A landscape with many valleys, sampled at points; each row gives a point and its height.
A ball rolls from a point to the lowest of its 3 nearest points, and stops where none of them is lower. Distance is the straight distance between rows; heights are no part of it.
z527 height 2.17: [ -8  -6  10  19  24 -14   5   0]
z743 height 2.40: [ -2 -34  -6  19 -12   2  55   0]
z354 height 2.70: [-11  15  10  16 -27 -50  31  24]
z8 height 1.73: [ 11 -34  -6 -35  22   2 -33  14]
z10 height 3.42: [-19  -7  26  28  24 -21  -1   1]
z33 height 3.80: [ 12  17  10 -15 -17  28 -29 -43]
z795 height 1.71: [  8 -47 -13 -47   4  -1 -23  38]
z257 height 1.01: [-17  48   8  10 -28 -33  -1  12]
z710 height 2.81: [ -9  16   7   9  17   1 -17  -6]
z536 height 1.72: [ 14 -19 -29 -39  17   5 -15  10]
z857 height 2.65: [ -7 -25   4  24  -6 -19  45   4]
z631 height 1.59: [ 15 -32 -22 -28  21   5 -11  12]
z841 height 2.85: [ 15  13  24  -7  -6  23 -35 -30]
z594 height 3.08: [  5  -8 -35 -10  20   1  15   5]
z858 height 0.79: [-15  13  -7  17  -8 -28  28  18]
z94 height 1.41: [-10  -3 -13  16  -9 -19  40  15]
z821 height 2.69: [-17  -7  25  37   2 -26  27  16]
z473 height 2.19: [ -7  38  -5  19  -9 -16   3   9]
z939 height 0.28: [  4  26  17  12  -9  23 -28 -34]
z762 height 6.36: [ 12  29 -32 -28  -8  30 -25 -22]
z983 height 1.64: [ 15 -56 -11 -19  17   0  18  22]
z532 height 5.51: [  4  11 -28 -25   6  20 -15  -7]
z214 height 5.87: [ 26  -3  14 -35 -13  38 -41 -31]
z995 height 2.31: [ -6  33  30  27  -5  13 -33 -29]
z343 height 3.76: [-12  28   1  12   9  -6  -7  -5]
z269 height 0.14: [-20  36  15  27 -22 -41   2  19]
z761 height 1.39: [-17  19   0  23   3 -17  17  11]
z854 height 5.62: [ 21  -4  20 -24 -23  31 -35 -43]
z311 height 3.20: [-18  41  14  24  -6 -12 -10  -3]
z634 height 1.67: [-10  50 -12  10 -17 -11   0  -5]
z228 height 6.91: [ 31 -18  -4 -56 -15  24 -59  -1]
z4 height 1.69: [ 18 -52 -18 -45  12   1 -16  22]
z436 height 6.95: [  0  37 -18  -9 -11  24 -13 -27]
z229 height 0.42: [  5  14  -3  -3  24  12 -24  -6]
z45 height 3.58: [ 11 -35 -40 -22  11   5  34   6]
z731 height 1.75: [ -1   9 -16  -4  14  -1  -3   8]
z870 height 2.01: [ -2 -37  -5   5  16   5  36  10]
z104 height 2.14: [ 18 -21  -9 -29  11  17 -36   6]
z482 height 4.56: [  9  -5   8 -23   2  22 -43 -18]
z953 height 4.02: [-10 -11  30  32 -57  12  78   5]
z245 height 2.18: [  0  10  11  -4  28  17 -30 -10]
z203 height 3.05: [  3  27 -27   0   5  -8   2   0]
z509 height 2.21: [ -1 -34  -1  16   1   3  50   8]
z936 height 7.23: [ -4  36 -13  -3 -11  12 -19 -17]
z365 height 4.35: [-16  19  20  29   8 -11 -12  -7]
z81 height 5.74: [ 21  21 -20 -38 -10  30 -36 -27]
z517 height 0.49: [-17 -18  27  36 -22 -22  51   9]
z618 height 3.41: [-11 -29  16  29   8 -10  42   4]
z799 height 3.59: [ -8   3  26  20 -36 -33  57  27]
z543 height 1.74: [-13   6   8  34 -10 -31  39  18]
z542 height 0.35: [ -3  -5  -8   3  26   3 -12   7]
z458 height 0.50: [-16  16  14  28   3 -23  13  13]
z843 height 1.38: [  6 -24 -10 -16  27  -3  -1  12]
z150 height 1.77: [ -1 -33  -3   6  22  -3  15   8]
z305 height 2.16: [ -1 -51  12  10  20   0  20   6]
z121 height 6.51: [ 35  -8   0 -44 -22  45 -43 -27]
z621 height 1.93: [-21  23  18  34 -10 -28   8  11]
z986 height 4.04: [ 14  11  -9 -19   5  32 -29 -12]

For each start below, name the point where the ball stops.
z473: z458
z214: z939
z121: z939
z150: z542
z8: z542
z203: z542
z795: z542
